Points on a hilly landscape, in no order, each with its height.
A climber steps from a point to the highest of its 5 nearest points, and stops where none of them is higher. Distance is the straight distance between rows; heights are no part of it.
dozu: [46,-10,38,25,-32,-26,-5,-51,20,-72]  height 41.7
tilar: [9,-38,13,22,15,2,2,-38,5,-59]  height 33.1
lakeb: [-38,-21,-47,40,23,26,8,19,-8,-1]  height 32.9
padi: [-15,-16,-30,54,41,8,-2,-5,-17,-22]  height 26.5
Gufaf: [16,-40,-42,55,8,22,22,29,20,-29]  height 25.9
Luz: [4,-46,-34,50,20,28,19,17,23,-31]  height 31.9
vibak: [5,-13,1,48,25,0,-44,-51,-18,-50]  height 25.1
Zesi: [-47,-55,-46,-67,-88,15,-32,-10,16,-3]  height 3.1
bog: [23,32,42,-30,9,-60,-27,-10,6,19]  height 67.1
tadif: [51,36,55,-6,-15,-49,-20,-11,-2,2]  height 59.8
pav: [-52,2,-36,27,44,10,-35,-44,-34,-5]  height 19.8
Pegat: [66,69,40,76,2,-19,-25,8,-31,34]  height 12.4
tok: [-43,-27,-27,18,-1,82,25,40,-7,34]  height 54.5
Tofot: [-30,-3,24,-43,12,-18,-46,-46,-15,-20]  height 20.9
Sufo: [8,12,-79,16,-44,-6,3,23,-6,40]  height 20.0
Rali: [20,65,29,15,33,-36,21,17,-9,51]  height 21.7
teto: [-16,-16,27,-59,1,4,43,25,19,1]  height 34.5
Fino: [-9,-8,-5,48,20,10,-57,-48,-22,-40]  height 22.2
rebi: [-45,-33,5,-5,17,44,38,-14,2,-24]  height 41.2
Ver: [-68,-12,-52,-13,19,77,8,36,-27,65]  height 59.9
fuduv: [34,61,36,48,61,-7,-18,5,-25,46]  height 13.1
fima: [69,56,65,6,-38,-49,-44,-7,-10,-3]  height 57.4
puf: [71,24,55,20,-34,-49,-45,-34,5,-23]  height 65.9
gasog: [7,8,-88,15,-25,5,25,44,-2,38]  height 18.5
zat: [-4,-44,21,6,29,12,18,-3,12,-25]  height 40.7
kuga: [16,20,47,-56,-21,-18,58,57,39,30]  height 31.8
Tevon: [20,47,52,-34,-21,-49,-30,-24,-7,3]  height 53.4
Zosup: [-74,-33,-38,-17,14,88,26,27,-18,64]  height 59.3
liro: [-14,-23,-48,34,8,36,29,35,-2,3]  height 40.9
bul: [19,-22,-35,58,20,15,9,-8,2,-35]  height 23.6
Sep: [46,43,17,-35,-7,-36,35,46,23,20]  height 36.7
Sigep: [-70,-19,33,-83,30,-4,-17,-27,-6,-20]  height 14.8
bib: [30,-37,23,15,-12,-2,28,-9,51,-51]  height 40.4
leko: [24,-21,30,43,-18,9,-29,-58,1,-76]  height 24.8
luzuz: [22,16,59,-54,2,-34,30,6,12,9]  height 51.2
lugak: [-18,20,-89,0,-16,-11,-14,20,-31,30]  height 21.5
mutu: [-26,14,-56,-32,-36,65,-5,42,-12,90]  height 62.5
mudo: [22,44,45,-66,9,-56,-8,-3,-8,20]  height 69.4
Zaz: [14,-7,51,-5,-9,-22,-29,-65,-1,-36]  height 25.5
telo: [-14,-5,-42,-69,-96,8,-13,13,15,38]  height 11.0
Pil: [-15,-39,22,-18,-2,33,46,8,25,-33]  height 52.8
Gisa: [-32,-4,-76,-1,0,7,-11,33,-28,32]  height 24.4
Kulan: [-17,16,-80,-9,-20,-38,-38,-14,-20,23]  height 17.9
dugoz: [-41,-20,25,-44,16,-7,11,-22,7,-44]  height 29.3
Zop: [31,55,21,31,59,-14,42,48,-1,47]  height 9.1
fas: [0,-42,-23,41,2,46,41,19,20,-33]  height 38.2
teme: [-45,-12,42,-61,17,1,10,-6,19,1]  height 16.2
rideg: [63,27,53,0,-20,-46,-5,-6,22,-7]  height 57.6

For each start below, name the point where the climber stops.
leko | puf
Gisa | mutu
padi | mutu
rideg | mudo
pav | mutu
Fino | Pil
tadif | mudo
dugoz | Pil
fima | mudo
Luz | mutu

Write out the way that a climber takes from each point below.
Gufaf | liro tok Ver mutu
lugak | lakeb liro tok Ver mutu
fuduv | bog mudo
